Each row is a point on a landscape with many valleys, with its height.
From any point a ball takes the steepest step (drop divided by distance) to one of its 2 nearest points. It stops when none of these is lower. Distance is the straight distance between rows; heights are no part of it.
z350: 151,110,124,149,95,153,114,131,124,86,181,149,117,120,120,96,107,95,101,131,103,126,109,172,157,104,158,109,125,118,124,167,104,121,112,134,113,92,180,107,131,126,159,141,154,145,122,160,157,109,177,127,154,120,142,112,129,128,119,102,128,147,119,131  h=283
z769: 130,97,100,161,96,120,113,110,113,102,120,84,149,124,141,131,135,122,115,119,119,100,127,105,124,107,123,144,79,118,156,124,118,103,86,136,145,130,93,112,121,126,111,124,196,115,128,122,150,109,83,137,131,138,130,134,124,158,121,142,166,161,130,118  h=601
z857: 135,120,107,122,116,150,120,111,143,97,120,96,108,99,169,104,146,90,132,115,118,112,100,158,136,131,140,163,131,121,142,125,137,124,124,130,118,159,114,115,125,158,122,113,117,150,139,163,137,151,108,102,111,126,150,113,143,163,157,96,135,145,131,110  h=776
z296: 134,189,111,91,146,132,163,151,124,134,89,132,154,143,92,160,119,143,142,85,85,118,105,141,129,122,97,131,174,120,97,103,172,113,154,131,161,130,120,105,144,148,127,154,87,142,106,155,112,130,119,148,86,118,134,114,172,132,126,125,130,112,150,155  h=749
z829: 120,141,157,113,131,140,123,138,113,128,173,152,120,140,120,131,135,145,130,116,112,106,118,160,157,151,132,123,114,138,103,159,133,140,134,114,154,108,171,126,120,115,119,136,129,127,131,138,130,130,168,115,149,134,109,112,125,96,140,107,104,103,116,99  h=184
z869: 153,128,134,124,134,160,138,114,117,109,108,138,127,131,124,111,111,103,112,103,120,95,89,166,146,131,142,120,160,98,128,114,135,150,137,138,131,124,151,98,123,165,129,132,122,154,110,159,153,137,130,149,111,130,153,118,176,135,123,102,143,147,130,151  h=763
z122: 124,165,136,95,149,144,115,141,140,154,102,187,129,133,133,111,128,128,144,138,144,139,132,153,134,125,132,157,153,146,112,137,136,156,162,110,132,100,157,106,142,143,140,114,104,142,122,131,151,120,139,122,130,145,126,141,117,107,130,130,116,137,122,117  h=309
z999: 85,133,138,106,127,138,113,122,147,134,105,155,144,106,133,89,144,106,98,145,154,130,140,163,151,145,136,137,144,114,148,146,106,152,137,138,104,128,164,131,135,142,135,106,129,151,167,146,172,151,173,103,107,157,134,132,127,138,142,104,144,135,105,108  h=814
z167: 160,115,133,142,137,133,111,136,163,162,140,123,119,142,137,114,116,135,130,153,166,153,130,107,86,120,143,116,136,129,131,99,117,157,145,107,114,142,125,157,118,130,141,110,101,120,111,122,98,121,117,117,141,121,123,132,94,103,128,131,138,132,141,150  h=386
z662: 132,125,161,125,110,137,146,107,129,122,188,94,100,130,152,113,159,126,113,130,133,139,131,122,122,142,131,167,87,141,114,144,92,120,139,113,150,153,128,165,125,100,111,147,133,149,99,106,118,128,137,99,124,128,120,129,117,138,113,143,119,108,107,100  h=138
z70: 93,118,154,129,127,134,124,126,104,103,145,102,126,125,178,96,128,115,123,119,124,119,132,108,150,123,119,150,80,94,166,118,136,133,83,169,145,124,88,121,114,139,115,78,154,124,146,135,108,164,110,144,126,122,127,103,120,130,161,112,117,161,133,116  h=633
z982: 135,165,124,110,146,152,142,137,120,129,90,143,147,136,119,137,104,119,141,98,122,95,104,142,125,118,120,127,174,96,119,93,160,134,143,129,153,135,110,104,141,173,126,136,109,148,112,151,131,127,107,151,96,118,142,121,183,125,127,111,132,131,142,159  h=756
z803: 102,121,98,138,132,116,112,117,136,114,92,131,153,124,120,137,133,124,123,118,133,100,118,148,110,135,126,122,123,104,147,120,133,126,113,149,135,133,109,109,133,146,105,116,149,114,140,116,150,122,87,154,139,135,123,127,160,136,137,112,155,160,138,113  h=576
z38: 143,158,122,95,135,156,152,126,109,124,133,130,102,144,91,141,107,149,111,137,106,133,151,131,141,140,133,121,140,181,105,147,113,133,160,111,112,105,173,132,120,119,145,175,148,131,136,125,167,90,161,109,138,114,152,161,177,106,110,136,126,115,96,111  h=346
z229: 72,157,106,114,124,121,141,112,150,112,100,129,162,82,105,122,166,108,114,130,123,142,130,131,107,112,121,143,151,123,130,141,116,96,124,127,119,159,123,133,160,135,134,143,128,161,151,116,153,115,150,103,106,126,141,148,161,167,122,109,136,125,123,110  h=463
z351: 155,108,96,148,121,154,106,138,129,104,137,111,85,108,177,103,119,89,132,129,126,114,124,145,146,122,149,132,128,120,167,128,153,139,94,138,95,148,120,109,106,158,129,103,124,113,165,171,118,147,119,86,107,125,158,112,115,149,141,109,133,136,144,119  h=784
z600: 157,106,162,138,111,109,107,135,145,129,152,136,120,136,176,109,131,136,151,127,135,136,131,108,141,123,132,150,103,131,113,129,127,134,139,126,132,128,110,128,135,104,120,102,98,118,115,109,100,156,110,144,146,137,107,116,63,108,136,151,107,127,142,125  h=837
z783: 104,134,107,149,129,120,147,130,121,138,129,111,157,110,76,151,144,121,106,125,126,128,104,123,86,118,122,102,138,114,124,132,133,92,109,158,146,147,100,144,139,123,124,149,145,113,129,111,97,117,118,119,130,105,126,93,158,177,107,112,141,128,132,133  h=711
z143: 151,98,166,147,111,119,141,99,111,120,144,141,101,149,137,155,125,142,89,119,151,106,118,139,169,149,141,121,105,125,111,128,86,143,138,103,128,113,161,126,124,114,112,168,139,156,85,126,146,139,137,170,128,140,129,141,130,105,126,167,123,129,94,154  h=464
z559: 98,152,146,100,153,140,131,115,153,163,104,120,132,128,157,107,145,126,137,123,155,137,135,118,101,142,116,168,138,133,129,106,125,138,158,115,156,160,107,135,128,144,113,113,107,145,134,115,116,154,102,123,108,146,131,119,121,137,143,136,137,130,122,113  h=168
z313: 140,91,127,150,77,145,106,107,110,82,173,121,111,117,130,102,133,108,95,135,102,106,134,131,162,108,158,123,88,131,127,163,86,94,113,130,115,103,160,120,115,107,139,152,166,142,121,141,160,100,163,114,153,126,130,114,110,148,116,119,140,128,110,105  h=248
z431: 103,94,138,155,96,98,125,98,125,102,136,84,146,120,140,113,157,123,91,123,127,118,119,111,136,111,118,136,73,118,143,130,103,105,88,149,134,124,100,127,121,108,97,124,176,123,123,99,134,135,119,159,141,139,118,124,114,160,137,142,147,150,114,125  h=611
z43: 136,95,158,146,109,120,151,108,121,121,210,84,99,126,135,105,168,129,113,133,131,146,117,102,108,128,133,138,82,146,130,134,102,108,107,139,145,140,116,186,109,77,103,136,127,137,106,97,85,137,148,89,128,106,102,129,84,162,111,133,115,96,128,115  h=182
z142: 114,162,155,108,135,129,124,141,112,157,117,164,156,135,128,128,125,141,161,129,127,139,137,129,138,110,119,165,126,139,109,139,146,142,147,114,159,100,138,118,149,132,135,119,129,142,109,122,134,122,164,127,129,135,116,131,95,102,123,130,101,123,124,121  h=276
z603: 83,113,138,119,151,144,126,104,112,144,128,126,123,128,118,135,123,138,114,143,155,120,146,149,118,165,139,126,98,134,159,129,123,137,114,151,135,141,134,146,105,136,108,97,146,106,154,125,120,124,126,116,137,138,117,124,126,113,165,93,135,141,109,106  h=670
z435: 138,128,122,135,134,154,142,150,85,130,145,103,128,138,105,129,94,120,109,129,101,129,105,92,125,93,123,112,119,111,144,107,162,117,94,137,137,132,100,137,101,139,153,130,152,111,143,144,94,118,157,115,115,107,149,121,141,149,107,109,118,119,144,160  h=304
z778: 140,123,156,140,129,118,138,87,118,134,151,114,108,155,105,165,141,143,99,126,155,109,121,128,139,153,145,105,122,125,101,114,113,125,137,113,143,127,143,140,116,118,105,177,124,140,95,128,119,122,123,162,140,118,135,137,161,121,109,152,127,111,96,160  h=478
z423: 125,111,121,153,141,102,135,123,143,150,144,128,140,136,93,159,139,155,170,138,133,145,122,129,77,134,136,123,124,165,111,140,124,113,134,130,141,129,119,150,149,101,124,133,106,108,110,98,111,106,100,120,172,129,95,129,130,124,115,129,126,127,142,128  h=455
z65: 146,97,143,156,105,112,109,146,104,105,160,159,104,140,142,141,117,125,139,117,96,88,105,118,173,130,146,109,101,110,121,145,162,110,97,160,117,113,135,96,118,106,107,101,122,100,127,151,109,158,132,145,141,116,122,76,112,126,141,119,108,135,156,121  h=847
z516: 122,109,161,124,111,128,123,128,127,106,194,134,101,125,121,127,156,135,102,127,125,95,116,179,170,164,146,98,107,137,102,158,104,139,129,112,138,114,180,142,116,97,117,155,130,146,141,119,142,130,178,106,155,143,101,114,124,121,133,111,122,92,111,91  h=157
z770: 154,81,144,140,102,110,105,142,127,91,168,155,100,117,146,126,129,115,103,128,129,105,114,153,187,159,156,96,104,127,109,173,98,141,129,113,99,107,198,122,123,100,129,132,129,133,152,139,156,144,170,120,128,149,131,106,98,125,140,120,129,102,114,97  h=213
z967: 119,163,127,112,150,114,143,128,127,141,150,138,108,155,65,166,149,168,132,120,109,113,129,159,116,175,130,110,155,165,87,144,140,117,159,115,148,124,171,139,126,110,121,180,101,119,131,135,118,111,126,122,135,121,117,131,178,104,126,144,110,97,115,124  h=286
z700: 105,116,161,128,135,100,129,104,120,121,86,167,165,131,118,156,129,146,112,115,141,116,138,144,174,167,139,114,118,106,134,127,110,141,129,155,128,105,157,108,138,129,106,108,153,147,119,114,159,146,135,182,121,151,107,138,148,99,123,142,132,134,114,140  h=545
z101: 154,139,114,120,135,128,121,161,149,133,94,150,138,132,149,131,96,122,138,126,139,142,132,114,128,94,127,97,162,97,142,89,157,143,131,98,108,131,101,97,130,158,142,108,125,122,133,127,133,133,126,160,136,129,137,132,119,132,127,147,130,142,147,167  h=274
z340: 65,163,133,114,128,112,126,110,148,110,81,154,167,93,103,112,172,117,134,126,130,133,144,144,133,127,121,151,164,125,114,175,105,120,146,148,120,139,163,113,178,119,127,140,98,182,144,112,181,117,151,119,101,123,130,152,169,142,118,134,117,116,115,95  h=444
z157: 158,118,127,143,142,146,130,131,120,160,141,125,105,155,112,143,95,147,140,157,142,153,127,116,98,121,135,119,128,157,133,114,122,145,137,92,118,121,130,160,116,122,133,129,140,101,104,128,124,94,124,129,143,113,134,156,116,104,118,134,123,135,135,159  h=410
z511: 116,147,112,130,145,128,163,139,118,153,115,108,153,129,57,173,112,152,113,115,132,128,122,109,73,133,107,87,169,126,130,107,140,109,135,159,139,150,96,149,128,145,130,144,127,108,128,117,80,108,115,141,122,97,124,102,184,142,118,120,138,121,138,154  h=719
z547: 135,160,114,101,154,153,157,124,127,151,97,102,126,127,132,142,121,130,157,123,132,135,125,119,96,127,129,168,139,149,128,115,141,123,145,87,154,143,111,133,136,147,137,159,123,149,104,135,134,106,89,106,93,123,145,157,158,129,114,122,136,136,118,135  h=158
z242: 146,107,123,155,114,91,117,124,132,105,126,121,117,118,145,140,151,121,125,133,107,114,117,127,149,140,134,122,113,113,107,144,120,99,129,146,113,160,137,127,125,110,116,134,118,114,146,127,108,156,141,125,127,132,132,114,99,159,146,121,120,107,134,109  h=312
z501: 198,120,89,152,130,128,142,147,147,130,146,103,115,153,122,136,97,150,148,133,115,158,112,120,87,103,109,123,160,145,105,89,128,139,148,105,127,129,109,131,128,119,160,158,93,102,90,145,87,104,87,120,123,110,124,126,122,113,107,148,110,110,171,182  h=499
z476: 129,89,152,166,101,108,114,117,164,123,174,114,108,135,131,100,153,126,115,124,155,130,96,131,109,133,128,118,115,110,119,133,111,137,115,155,144,133,105,143,137,123,100,123,97,126,96,96,96,119,99,147,168,126,103,106,124,136,144,133,144,159,130,129  h=694
z138: 139,151,96,119,135,141,137,141,102,133,96,114,141,119,173,138,108,115,151,136,116,139,153,100,140,120,126,141,115,126,167,120,155,114,106,107,117,138,97,111,107,135,152,114,169,119,167,141,130,143,125,114,105,134,152,143,110,158,115,112,123,137,146,120  h=357
z548: 122,138,116,107,138,106,135,127,112,133,81,145,115,132,123,144,138,142,175,160,114,153,177,129,144,128,106,135,140,174,108,162,115,133,161,108,100,101,188,115,132,115,145,153,122,124,159,112,191,116,138,116,133,137,139,178,137,100,111,141,115,125,112,95  h=398
z561: 112,179,116,96,155,146,140,126,124,130,121,153,108,153,55,150,131,158,113,127,95,125,149,147,117,156,120,122,168,184,107,136,120,128,149,141,122,116,172,132,144,124,133,167,124,141,139,141,149,87,127,113,127,118,137,161,206,94,124,127,124,119,109,121  h=321
z954: 190,140,81,142,120,122,137,169,145,116,113,115,126,145,143,154,103,129,144,120,104,147,128,112,134,94,119,98,161,112,127,96,155,120,133,94,113,139,80,102,124,145,150,141,123,103,135,131,117,144,110,155,115,111,134,130,113,144,121,147,128,115,167,171  h=219
z680: 96,121,143,120,116,108,119,117,135,130,115,147,128,117,190,100,134,142,154,148,159,154,166,147,152,143,110,173,100,155,124,155,106,136,128,125,129,102,149,125,149,108,133,98,122,146,140,93,158,143,130,132,142,170,112,150,96,94,141,131,106,161,104,94  h=829
z703: 100,88,155,132,116,135,124,98,114,127,154,117,113,127,133,122,133,140,114,130,152,110,140,155,146,170,145,129,78,136,143,149,97,128,115,136,136,108,148,133,106,120,115,122,166,120,131,120,136,117,126,128,145,148,118,134,135,108,151,108,131,148,86,112  h=680
z80: 140,148,149,124,129,104,112,163,151,130,96,145,173,132,136,130,128,118,117,122,133,145,128,108,131,88,122,87,150,92,121,99,143,136,133,112,99,107,107,111,145,144,134,122,118,146,120,103,126,139,161,183,147,115,121,123,111,120,131,168,132,122,137,181  h=305
z413: 106,112,128,134,102,114,117,124,145,95,127,120,147,111,173,88,144,114,106,130,134,134,129,117,155,109,126,145,86,106,163,133,128,125,90,155,114,119,106,115,131,128,123,92,169,127,149,121,147,154,128,160,128,149,128,117,111,144,148,128,135,173,135,107  h=622
z139: 91,176,125,99,167,118,139,144,153,176,86,144,148,130,88,148,141,146,162,127,140,151,150,114,80,132,107,150,175,161,109,119,139,135,175,123,154,128,127,133,159,123,134,138,92,130,119,117,116,118,101,123,116,130,120,133,145,115,124,145,123,115,120,136  h=327
z630: 170,98,96,162,118,159,116,122,134,130,152,91,99,115,147,95,115,107,128,138,147,144,119,111,104,95,133,140,112,114,170,102,125,137,91,119,117,154,88,146,107,150,151,118,144,117,111,144,107,115,95,87,118,112,143,146,107,155,111,122,137,135,159,138  h=329
z368: 93,140,137,112,136,130,108,144,141,123,120,155,138,99,151,94,123,97,100,144,142,124,132,142,150,125,128,130,134,95,150,136,131,153,116,150,102,136,137,125,125,142,125,83,137,127,174,144,136,164,168,114,116,142,132,109,91,140,159,97,122,132,122,104  h=808
z247: 141,114,134,130,120,150,127,117,132,100,124,115,109,120,170,93,128,92,117,102,144,96,101,177,154,151,145,135,137,95,133,123,128,153,135,144,127,130,147,109,121,163,109,112,126,143,126,166,159,160,108,139,105,138,147,113,151,135,155,102,152,158,115,129  h=769
z352: 136,137,132,124,135,139,102,179,144,134,114,166,112,117,148,115,101,103,131,142,143,131,135,129,144,125,148,105,154,97,147,114,152,162,109,139,82,116,142,116,117,142,131,81,120,106,167,155,114,163,166,121,122,136,139,96,96,137,156,101,120,136,139,125  h=801
z244: 147,111,126,150,124,151,124,117,116,134,139,139,119,146,104,139,107,140,137,141,133,121,121,143,125,133,138,119,121,135,128,132,119,142,123,110,121,105,145,132,117,126,133,145,158,118,103,133,153,92,117,133,162,130,140,147,156,104,119,125,131,152,113,146  h=431
z899: 167,117,99,141,124,105,131,143,152,144,141,122,131,151,108,146,119,148,187,130,103,152,118,121,88,117,120,131,140,162,109,127,148,115,142,119,130,127,112,144,136,107,144,135,89,84,101,127,100,121,95,128,160,127,106,127,106,110,126,135,114,123,170,150  h=476
z890: 149,130,122,127,149,143,113,165,120,126,118,119,101,117,163,129,97,90,137,143,126,114,128,114,150,138,153,121,134,112,164,113,177,149,102,136,93,142,119,122,92,156,124,88,124,91,178,169,95,154,136,111,100,114,152,93,111,145,152,121,124,124,145,112  h=792
z512: 84,173,141,93,182,112,119,127,135,170,71,163,169,139,116,144,125,143,161,120,153,128,168,117,108,140,110,135,158,147,127,111,148,136,158,120,151,122,117,103,140,134,117,102,96,140,117,125,120,130,90,154,124,143,109,130,126,85,147,150,138,122,123,127  h=287
z452: 147,154,121,108,141,144,140,140,89,140,126,108,121,133,157,136,102,125,150,129,105,135,141,94,136,133,129,152,111,138,125,119,156,117,134,107,128,141,112,135,105,124,150,130,129,113,145,156,106,141,130,98,96,133,152,129,103,142,118,126,108,102,138,124  h=320
z695: 177,95,82,162,122,155,120,148,135,119,149,108,106,113,133,109,100,113,152,138,115,150,113,83,117,91,131,117,121,143,167,101,149,121,97,130,123,148,64,126,115,118,158,115,130,99,128,139,105,117,93,72,108,109,128,140,108,152,93,125,134,117,181,158  h=299
z627: 108,158,115,87,164,158,139,134,133,172,90,117,134,124,154,121,118,114,174,132,139,133,143,119,89,129,121,180,139,152,145,113,140,127,161,92,159,142,102,126,131,140,139,117,118,140,117,143,112,137,81,100,104,137,134,142,110,136,133,118,131,143,131,125  h=92
z527: 149,125,145,128,140,87,127,130,132,134,66,165,143,136,115,164,109,135,129,121,143,122,134,128,170,135,136,97,151,101,129,118,126,151,131,117,89,105,160,102,146,132,114,122,141,132,120,124,164,150,126,200,127,140,129,154,144,100,119,175,146,139,118,162  h=531
z76: 105,148,111,103,133,107,137,121,129,117,51,156,143,106,116,119,157,121,148,148,106,140,173,138,154,122,113,136,163,157,122,164,108,129,156,137,102,115,179,99,155,121,144,144,123,161,161,117,200,120,159,114,115,131,143,178,159,129,109,133,114,120,111,93  h=423
z479: 124,114,149,126,84,135,133,106,130,78,205,110,84,120,172,90,167,117,102,118,105,126,133,135,159,145,129,160,76,138,106,158,89,113,129,121,149,142,132,145,122,94,113,154,139,176,119,123,141,129,157,111,126,134,112,113,105,147,131,136,128,108,116,81  h=181
z536: 128,107,117,136,101,145,126,103,145,104,168,96,114,102,137,75,157,101,93,140,137,136,121,125,114,105,145,154,102,127,143,140,104,103,99,140,116,146,120,165,117,115,141,143,153,141,115,134,126,104,154,75,135,115,142,131,116,174,115,127,150,128,110,108  h=495
z500: 134,183,112,96,148,132,147,153,119,144,115,161,145,152,74,156,92,155,126,95,87,108,124,133,128,140,80,97,175,125,92,98,167,128,149,152,152,123,122,112,132,148,129,118,84,93,120,157,83,135,137,145,100,112,121,91,157,98,160,119,128,98,146,139  h=739
z707: 105,149,164,106,151,121,105,125,179,153,93,143,142,128,155,102,144,121,103,128,181,137,138,128,130,140,131,139,157,103,120,103,123,152,156,125,130,130,126,128,131,148,117,106,97,152,133,114,133,150,128,151,116,146,134,128,119,126,153,148,148,130,108,130  h=226
z977: 81,144,147,117,134,154,128,127,88,117,144,124,138,110,135,120,119,119,126,110,117,102,125,113,131,144,112,136,91,89,168,128,152,139,87,178,144,143,104,125,109,147,105,81,155,122,157,144,105,145,128,124,114,125,129,86,120,126,160,100,120,126,132,102  h=645
z763: 118,150,99,132,132,106,139,150,118,129,99,138,154,119,104,163,121,144,159,131,83,151,131,129,118,131,105,120,140,152,102,142,149,104,143,136,125,124,125,123,153,118,138,141,122,114,143,124,136,124,129,138,139,127,124,136,144,127,125,121,106,126,137,127  h=296
z168: 126,139,146,110,155,129,120,126,136,154,155,143,108,142,97,146,142,151,130,116,131,91,104,167,119,170,137,111,142,132,101,131,151,131,136,125,155,125,162,140,123,126,109,144,90,116,116,140,90,126,126,122,141,134,99,101,148,96,141,118,111,110,126,124  h=241
z432: 111,92,138,138,73,131,114,102,135,81,191,129,110,108,158,87,163,105,92,131,116,123,149,146,165,118,133,146,81,135,122,169,76,104,128,128,128,113,151,131,132,107,133,151,152,179,111,108,172,121,171,129,151,136,114,125,100,140,121,137,135,129,104,91  h=215
z189: 144,134,157,116,125,138,136,135,89,126,143,149,132,157,142,138,113,141,161,115,96,118,127,122,159,114,131,155,106,129,98,144,142,127,133,117,157,100,143,113,127,120,127,132,127,138,105,152,128,130,145,140,136,128,130,119,117,102,123,124,95,130,135,125  h=238
z260: 153,93,134,155,119,104,97,144,154,133,142,137,135,133,125,137,118,133,124,141,141,145,118,103,100,104,138,89,134,114,132,114,122,130,117,131,101,118,108,144,135,111,132,113,99,98,128,92,96,120,129,148,169,115,102,119,80,121,127,136,130,134,148,154  h=413
z188: 114,179,106,101,165,128,143,166,132,166,99,142,158,139,76,168,99,149,128,111,113,132,151,111,85,136,93,85,185,135,122,84,157,128,151,144,142,136,93,143,129,147,138,119,95,102,133,128,83,124,120,140,123,108,101,111,149,106,140,132,130,114,145,163  h=729
z258: 104,166,147,109,160,116,118,130,151,164,114,165,120,135,108,124,174,147,146,139,157,135,140,139,115,138,120,146,172,168,105,141,123,150,173,113,144,111,158,125,159,121,135,133,81,142,136,114,147,120,129,125,125,143,127,160,137,97,112,165,118,111,106,119  h=340
z30: 101,125,106,121,135,114,127,115,128,114,67,149,169,116,117,140,126,130,111,123,127,107,127,162,149,158,126,116,132,99,149,123,127,134,133,162,113,123,150,99,134,140,113,109,160,134,153,130,173,144,115,158,118,140,121,146,165,129,131,116,154,148,126,115  h=560
z765: 189,105,101,172,107,134,129,119,129,119,182,88,81,151,122,120,113,131,127,123,119,122,81,141,93,112,122,117,143,124,108,109,128,119,131,120,123,132,123,139,120,116,134,170,103,114,84,172,77,114,96,119,137,97,125,105,140,123,108,134,116,106,167,165  h=519
z214: 123,97,128,164,120,82,120,122,141,143,125,120,166,123,103,142,137,145,136,142,145,149,122,108,90,118,122,113,115,140,140,131,112,117,111,129,126,125,101,151,148,103,122,124,128,95,126,84,125,116,115,136,174,133,104,140,99,135,114,145,137,136,141,136  h=435
z108: 84,113,158,130,144,155,126,121,88,144,160,103,121,118,108,128,139,132,103,126,147,122,128,118,119,153,123,115,88,113,161,130,136,135,90,159,139,130,107,158,99,137,102,98,148,117,142,125,89,134,145,117,130,114,122,100,117,114,167,102,122,129,113,125  h=658
z289: 132,174,91,110,139,135,153,162,117,128,94,131,132,132,108,150,110,145,156,132,90,166,134,123,132,105,101,135,154,177,108,143,151,122,154,105,116,115,121,121,153,132,159,160,131,143,115,129,148,97,137,109,129,119,152,165,160,127,104,124,112,134,119,138  h=253
z409: 70,134,148,90,133,143,113,110,128,130,123,166,134,102,111,115,141,133,116,138,150,130,172,160,151,171,126,131,137,147,141,166,85,148,142,137,114,110,185,135,130,112,137,116,135,147,161,128,189,130,162,96,123,151,127,148,145,103,126,110,125,112,88,89  h=820
z308: 120,137,116,130,123,103,138,132,128,121,131,127,152,113,118,142,150,131,144,132,99,148,131,119,119,114,124,145,130,137,100,150,132,92,134,131,125,148,126,138,147,104,136,143,108,124,143,113,124,140,154,117,130,125,128,127,103,151,123,121,115,102,138,111  h=336
z457: 141,84,128,143,104,94,123,119,136,103,122,144,108,124,150,141,147,127,109,136,125,103,122,157,174,169,139,106,118,115,102,159,92,126,137,125,103,131,180,110,122,105,110,146,116,123,162,123,151,153,150,143,116,152,126,139,110,143,134,130,134,98,109,101  h=259
z660: 137,128,127,125,146,101,143,114,113,136,75,128,149,146,116,171,106,154,135,109,122,111,135,123,134,142,128,104,141,112,123,101,151,130,137,123,130,131,133,117,125,144,112,131,141,115,115,129,138,129,97,186,127,132,138,137,153,95,119,157,142,129,133,152  h=513
z663: 158,99,118,155,119,145,99,120,157,141,145,120,95,126,146,96,106,115,112,148,176,153,129,119,99,112,147,115,120,111,166,98,109,164,100,116,97,148,114,147,107,145,141,117,133,116,112,127,114,121,115,129,130,124,133,147,94,116,139,141,141,149,136,150  h=360
z892: 177,88,113,156,122,135,150,144,100,130,167,81,112,150,107,120,95,120,138,128,112,135,105,78,99,89,126,115,120,135,149,98,145,122,95,142,133,135,92,151,118,112,141,126,142,92,113,135,81,107,117,99,114,100,130,120,116,140,92,123,125,104,169,168  h=265
z862: 139,143,129,131,117,106,116,124,144,130,122,144,124,123,190,92,138,134,168,148,146,164,144,124,141,122,114,171,116,154,118,142,120,137,144,97,118,127,116,132,139,116,133,102,102,145,123,100,135,159,112,135,129,157,125,144,68,106,129,150,109,140,135,109  h=833
z643: 91,142,123,108,109,148,132,113,149,104,142,111,146,88,117,101,151,93,91,126,128,139,137,121,109,103,131,151,130,118,140,160,116,81,105,130,127,164,123,154,135,141,152,152,141,162,129,140,141,109,177,73,118,110,151,134,150,174,122,99,139,122,112,101  h=479
z677: 130,121,105,146,120,123,131,123,117,99,108,114,151,128,130,131,134,114,129,115,115,116,104,132,126,106,124,139,124,110,134,128,131,111,117,140,139,136,94,102,139,145,127,140,158,133,114,134,154,110,101,140,126,131,142,138,150,161,111,122,145,152,141,125  h=589
z327: 107,169,158,112,134,118,127,153,111,139,93,169,183,134,112,140,111,141,149,120,127,144,146,103,133,91,103,107,146,121,119,110,162,144,143,119,144,104,104,119,151,138,123,112,132,141,115,104,120,126,157,161,144,118,117,118,105,105,127,149,110,122,133,149  h=313
z488: 183,140,93,123,131,139,150,153,117,131,119,94,116,138,144,152,100,124,152,125,84,132,120,109,126,107,119,136,151,136,125,109,166,110,128,112,120,155,97,127,112,137,148,138,112,97,142,149,94,139,115,114,103,118,145,141,114,161,112,130,121,106,161,151  h=275
z544: 169,94,146,147,116,137,123,109,108,124,145,136,105,157,146,141,92,132,124,128,147,121,122,144,144,133,152,118,119,107,124,125,104,151,126,107,120,105,152,116,115,138,130,137,155,131,87,146,154,133,114,168,132,140,136,128,136,96,129,148,132,154,123,155  h=449
z864: 66,175,134,75,173,130,126,120,144,162,81,145,175,122,136,126,133,126,139,117,157,125,165,112,99,139,100,149,153,116,150,92,140,143,153,129,155,148,90,109,138,147,106,83,113,151,139,115,114,144,90,149,110,140,115,106,125,120,152,133,140,132,134,117  h=237
z53: 98,103,127,163,105,109,123,117,144,127,153,98,144,127,94,112,161,112,108,125,152,104,93,115,91,123,131,106,112,94,132,128,126,109,90,170,147,134,96,144,130,129,99,116,131,106,104,103,91,112,106,132,153,109,119,94,135,167,136,120,154,152,131,126  h=701
z24: 67,138,152,89,129,125,133,106,129,132,130,145,128,108,147,117,162,138,136,147,151,136,169,139,134,146,115,169,110,153,124,168,92,130,144,115,132,118,171,141,137,117,135,111,132,159,156,97,180,124,163,103,129,157,117,152,132,108,125,133,116,128,88,80  h=824
z859: 176,95,96,185,98,133,116,119,123,110,149,105,101,130,123,124,125,119,110,132,119,112,94,137,116,104,141,107,119,116,121,133,112,108,107,126,111,125,127,119,122,124,132,159,144,106,104,149,115,101,110,121,139,107,136,122,127,151,118,125,133,126,133,139  h=537
z34: 162,129,113,116,111,136,123,119,119,118,133,148,99,128,131,132,131,134,136,156,111,146,165,133,136,130,135,134,125,168,110,163,98,132,157,99,96,108,186,125,119,121,153,163,135,126,136,120,186,110,145,108,150,124,138,172,132,108,103,149,127,116,109,98  h=372
z985: 153,92,144,141,132,130,158,119,103,138,170,82,124,147,118,128,137,137,130,137,124,135,110,93,99,118,133,108,108,143,138,108,126,116,105,142,136,141,111,170,104,101,108,119,134,102,119,105,79,138,131,103,128,99,113,123,91,139,107,127,114,98,135,149  h=225
z767: 113,119,96,139,132,143,141,152,96,129,125,86,152,108,133,142,113,113,117,128,119,136,130,84,120,101,126,130,100,108,187,113,160,112,87,126,138,142,70,127,101,141,145,118,182,113,157,126,116,125,120,111,112,120,137,139,126,174,103,124,131,125,146,135  h=343
z502: 118,143,159,117,157,127,152,104,91,147,99,112,143,147,105,171,122,149,115,110,134,117,134,110,127,143,134,118,127,116,121,108,131,128,132,116,148,138,129,147,115,132,113,153,144,134,118,129,122,122,120,153,105,123,141,137,161,111,118,144,135,107,107,156  h=496
z941: 132,132,170,127,133,107,102,128,167,142,115,150,155,131,130,126,141,120,94,119,166,138,120,121,123,104,138,94,157,87,113,96,124,155,148,130,113,131,130,129,145,147,130,119,91,136,128,110,118,134,157,166,129,128,126,111,127,122,135,154,135,119,132,163  h=271
z860: 138,160,72,106,143,157,166,168,122,148,101,93,110,135,112,145,87,140,153,119,94,160,126,117,103,115,105,147,167,173,129,122,158,117,147,93,137,133,100,120,134,151,167,150,115,139,125,141,126,100,98,89,104,121,145,161,165,143,114,106,135,136,127,152  h=210
z213: 118,80,138,150,109,124,117,99,162,129,174,111,94,130,131,102,157,133,105,129,163,116,110,168,136,158,149,126,105,120,131,140,99,134,111,152,140,122,136,144,133,122,111,130,134,130,111,104,125,124,113,130,158,153,113,125,135,126,149,118,150,161,101,119  h=687
z474: 148,86,139,161,103,110,101,130,125,120,155,130,106,129,170,131,116,139,141,127,116,123,124,101,164,130,147,126,85,121,135,133,132,118,101,141,124,120,95,117,120,105,113,95,123,102,129,119,102,154,94,157,146,125,111,106,83,111,147,140,117,158,146,128  h=841

Two balls start at each pair of points below. Name the first point that both come to, or write -.
z803 and z214 | z167
z474 and z260 | z167
z213 and z423 | z167

For each start below, name the point where the ball stops.
z351 | z662
z476 | z662
z765 | z662
z643 | z516
z431 | z662
